A landscape with many valleys, sampled at points; each row gives a point and its height.
A ball rolls from a point to the lowest of its 6 nearest points, and stops where none of them is lower. Distance is the straight distance between rows; heights are no part of it.
<891>: [114 131 121  46 113 144 169 114 111 160 148 117 109 146 127 126 110  88
  76 155]  height 350
<847>: [144  80 112 134 122 138 157 108 121 149 108 169 185 183 175  93 125 106
 116  82]  height 301
<3>: [135  73 123 111 116 139 163 128 108 151 126 169 173 196 136  91 127 117
 106  95]  height 224
<899>: [157  67 108  91 137 165 185 138 103 114 127 179 170 222 160 130 110  91
 119 103]  height 481
<577>: [136 152 194 165 123 152  80 140 129  68 153 131 149  64 109 138  93 185
 141 140]  height 663
<444>: [136 193 186 176 137 174 150 105 107 158  83 180 140 135 147  79 175  83
 147  35]  height 54
<64>: [127 116  93 121 111 107  85 190 184 113 136  90 109 113 122 137  91 187
 130 174]  height 214
<1035>: [140 154 104  87 125 121 113 190 145 115 146  96  64 142  75 137  99 166
 119 213]  height 245
<918>: [142 157  95  93 122 117 131 186 145 125 151  89  51 144  68 129 112 157
 133 213]  height 311
<752>: [122 137 118  53 112 101 173 115 128 163 154  94  88 147 130 112 112 109
  75 158]  height 405
<288>: [113 103 116 159 120  95 122 103 108 155 121 123 121 132  97 108 159 123
 136 104]  height 340
<707>: [109 107 129 117 108 126 155 137 136 177 139 132 129 120  83 124 161 123
 118 121]  height 269
<496>: [137 146  96  92 122 120 138 171 134 123 143  78  45 124  65 129 104 147
 141 221]  height 368
<794>: [ 96 133 117  92 111 131 142 156 145 189 133 110 115 121 108 157 156 120
 101 124]  height 251
<164>: [ 98 109 133 115 115 128 152 136 127 172 138 142 146 135  85 120 163 112
 102 113]  height 362
<919>: [126 148 222 140 104 129  75 117 139  91 171  84 145  70 133 131  92 190
 104 143]  height 384
<141>: [145  72 100 113 122 159 164 114 123 146 115 176 185 185 189 109 116  95
 133  82]  height 139
<646>: [155 156 143 196 172 129  93 159 118  61 118 154 130 105 147 127 146 163
 159 103]  height 352
<196>: [133 176 188 150 152 161 133  80 102 158  87 175 148 130 158 118 157  78
 132  61]  height 215
<611>: [127  87 115 139 124 115 138  92 111 161 120 141 143 156 119  90 150 114
 116  87]  height 233
<226>: [114 130  91 115 106 113 106 166 172 159 136  98 117  88 118 165 132 146
 134 149]  height 228
<974>: [145  92 119 126 113 159 178  85 136 145  99 181 198 162 198 116 103  71
 143  83]  height 417
<990>: [126 145 139 189 161 120 103 132 108  68 126 133 119  94  99 136 141 130
 164 135]  height 194
<998>: [121 156 113  67 127 100 148 153 135 158 150  94  71 153 112 156 128 133
  88 174]  height 573
<21>: [141 109 125 143 119 127 149  52 111 152 105 164 176 155 187  96 117  80
 135  78]  height 35
<1007>: [140 163 144 185 177 113  91 123 104 106 113 132 107 114 146 131 161 132
 162 107]  height 331
<762>: [116 122 102 149 112 121  95 133 163 103 135 102 134  61 127 164 110 132
 159 158]  height 130
<461>: [124 147 109  92 120 116 143 168 146 166 139 104  88 128 119 170 146 141
 106 164]  height 522
<643>: [130 127 116 171 148  99 110  94  98 118 106 126 116 126 115 131 170 114
 145 116]  height 321
<567>: [105 129 109 150 109 132 104 135 167 123 126 107 123  76 105 161 134 132
 161 155]  height 72
<186>: [127  79 135 113 110 134 169 128 104 146 125 161 170 177 112 100 128 114
 104  98]  height 46
<929>: [150 153 157 189 172 137  89 155 125  55 137 157 133  97 126 125 132 161
 160 119]  height 267
<205>: [134 149 104  71 120  96 161 115 128 155 154  86  71 154 103 118 110 128
  71 174]  height 463
<48>: [115  90 139  89 114 144 177 131  95 150 141 153 145 151  96 108 132 127
  93 112]  height 143
<903>: [132 143 138 159 142 105 118  71  99 143  93 135 130 143 168 112 162 103
 116  99]  height 248
<857>: [142 178 147 185 176 122 105 134 118 123 107 144 116 120 184 133 178 124
 158  86]  height 454
<867>: [122 132  89 108 111 114 100 194 174 133 140  96 100 124 123 161 122 172
 123 165]  height 132
<981>: [122 117  94 119 115 115  92 203 168 121 140  91 102 128 127 143  99 187
 128 175]  height 197
<772>: [124 141 177 142 119 137  63 117 152  70 154 104 160  58 128 149  82 173
 139 161]  height 523
<705>: [161  86  93  89 144 171 191 136 111  98 123 167 163 229 174 161 135  71
 138 114]  height 495
<159>: [127 150 161 166 139 147  84 126 132  64 145 131 148  73 115 145 104 166
 151 147]  height 383
<1022>: [135 159 100  84 138 100 127 163 143 142 131  92  66 138 105 149 132 158
 100 187]  height 380
<686>: [111 117 106 132 101 108  76 165 189  96 142  78 121  91 132 129  86 189
 133 173]  height 227
<284>: [127 147 100  66 123 101 174 115 131 163 151  88  69 147 121 115 113 112
  80 168]  height 435
<50>: [138 146 150 182 151 136  95 131 119  60 125 138 122  92 109 145 135 147
 167 144]  height 138
<536>: [112  93 121 148 115 111 139 111 116 168 124 138 139 139  86 105 172 116
 123 103]  height 364
<446>: [104 143 134  69 113 134 164 133 135 178 145 130 105 127 109 149 148 122
  97 135]  height 300
<222>: [126 149 132 179 153 103 103  95 100 127  97 132 115 133 155 124 175 117
 145 109]  height 306
<866>: [141 150 140 190 172 113  98 137 104  83 116 145 114 115 141 138 141 145
 158 127]  height 249
<220>: [103 124 108 138 112 129 122 135 153 153 124 115 127  90  97 157 161 123
 158 132]  height 125
<453>: [139 131 136 145 136 127 143  47  98 150  94 158 160 139 179 103 131  84
 122  86]  height 275
<312>: [126 122 151 136 108 102  60 121 158  90 149  72 144  72 129 131  67 185
 115 171]  height 199
<469>: [113  84 138 113 114 130 154 119 110 170 133 151 155 157 101 101 155 125
 107  93]  height 341
<428>: [126 116 125 170 130  91 119  81  94 153 108 127 131 142 126 109 161 113
 138 104]  height 268
<653>: [144 149 163 192 162 136  88 147 111  62 134 148 125  98 125 132 120 172
 159 131]  height 246
<479>: [120 135 136 141 118 128  74 116 158  76 139  95 148  64 131 154  89 158
 140 155]  height 299
<986>: [106 107 111 149 111 110 123 115 131 159 126 118 123 111  81 124 170 109
 142 108]  height 278
<871>: [143  79  99 116 131 162 173 124 145 134 122 174 191 190 193 133 117  80
 154  89]  height 360
<614>: [109 134 129 156 133 132  86 126 138  75 139 122 136  66 110 158 105 139
 149 154]  height 183
<595>: [132  78 119 128 117 125 147 102 112 157 125 158 166 169 141  96 129 112
 103  82]  height 238
<54>: [100 128 102 116 106 132 138 142 142 172 137 116 123  97  94 151 159 122
 126 119]  height 185
<845>: [125 128 100 118 111 122  91 183 185 124 143  85 120 104 134 154 103 171
 126 166]  height 205
<1037>: [131 182 154 174 175 119 110 108 105 129 107 133 112 132 175 124 178 112
 144 101]  height 392
<397>: [137 143 109  88 131 113 127 194 140 119 145  93  53 149  82 145 111 171
 119 200]  height 243
<271>: [110 124 103 159 116 122 128 121 128 129 121 112 112  90  91 145 145 114
 157 128]  height 136
<532>: [141  81 113  75 121 171 200 123  98  89 134 163 146 194 118 125 108  83
 123 117]  height 579
<503>: [133 137 103 102 124 109 110 194 162 132 135  96  76 138 106 153 123 172
 118 180]  height 137
<672>: [142 148 172 167 146 154  86 149 122  62 145 138 144  84 115 132 121 168
 153 127]  height 332
<912>: [135 192 173 168 166 149 123 120 121 156 100 157 123 116 180 118 180  94
 156  57]  height 375
<921>: [155  82  96  92 138 161 199 140 103  87 125 165 156 225 149 150 112  84
 129 110]  height 533
<354>: [111 115 103 133 113 117  84 151 170 102 134  84 141  70 137 149  96 163
 144 164]  height 210
<846>: [126 187 160 171 159 138 119 104 104 152  90 148 127 123 177 122 181 101
 140  75]  height 473
<467>: [138  73 121  87 122 151 181 136  97 122 130 174 172 194 135 103 115 105
 107  95]  height 366
<117>: [121 129 112  42 111 135 186 106 118 139 149 108 109 143 128 114  88  96
  79 147]  height 371
<838>: [121  89 147  61 117 161 196 126  92 134 139 157 131 163 101 112 116 107
 100 123]  height 568
<83>: [129 120 121 172 130 107 108 103 113 129 108 121 115 113  90 129 168 105
 156 128]  height 252
<263>: [114 124 128 135 102 123  73 120 167  89 136  78 138  68 131 141  69 171
 132 162]  height 151
<585>: [126 117 115 118 108 110  84 191 180 112 142  84 127 116 108 131  85 198
 131 171]  height 230
<970>: [133 109 136 140 130 116 128  60 113 163 107 146 160 147 169  92 140 100
 121  96]  height 193
<242>: [133 183 155 169 167 130 113 131 128 144 107 152 116 114 185 120 176 112
 163  75]  height 471
<869>: [137  90 123 137 123 146 152  72 121 145 105 175 189 153 198 101 105  76
 142  80]  height 282
<830>: [146 170 143 193 179 130  94 155 142  96 116 146 118 115 178 119 154 151
 154  91]  height 434
<375>: [117 146 196 134 118 122  65 118 146  78 161  85 151  70 138 141  85 187
 120 163]  height 294
<120>: [147 152 170 141 138 154 152  55 102 146  85 187 170 138 159 102 116  65
 143  74]  height 261
<566>: [121 123 124 127  93 107  71 150 167  88 153  72 139  82 129 116  56 198
 126 171]  height 213
<387>: [134 132 124 179 152  97 112 122 111  98 110 127 106 103  97 137 159 125
 160 123]  height 250
<610>: [104 114 118 128 108 124 150 140 140 185 132 115 124 116  88 133 168 123
 131 119]  height 207
<923>: [138 146  91  86 124 108 146 149 132 135 152  78  44 148  65 128 117 148
 113 208]  height 370
<84>: [128 142 100  97 117 111 118 186 155 154 140 101  85 128 115 162 140 157
 111 166]  height 336
<875>: [139 116 147 144 118 156 151  52 110 133  99 189 180 145 176  99 102  73
 150  75]  height 203
<745>: [123 125 122  48 113 151 187 100 112 143 148 115 118 137 117 115  87  83
  82 148]  height 369
<152>: [131 173 161 152 150 129 124  69  94 158  96 151 133 132 171 116 151  96
 131  80]  height 499
<473>: [110 125 147  51 126 141 180 116 110 158 133 134 128 142 105 133 112  95
  79 135]  height 353
<861>: [133  84 135  82 120 166 189 132  91 131 133 167 160 181 109 105 117 107
 101 110]  height 514

Call two points neighbours if one is among the 6 nearest of the other. Go from one point of each pair to the other, from neighbour to neighbour, staying as low as possible. Name the highest point that can't be avoided.
<444> / <50> | <428>
<186> / <141> | <3>
<50> / <263> | <614>
<444> / <141> | <120>
<50> / <867> | <354>
<21> / <186> | <595>

Where does a ball stop that starts at each point below?
<745> | <567>
<117> | <567>
<284> | <567>
<752> | <567>
<1037> | <21>
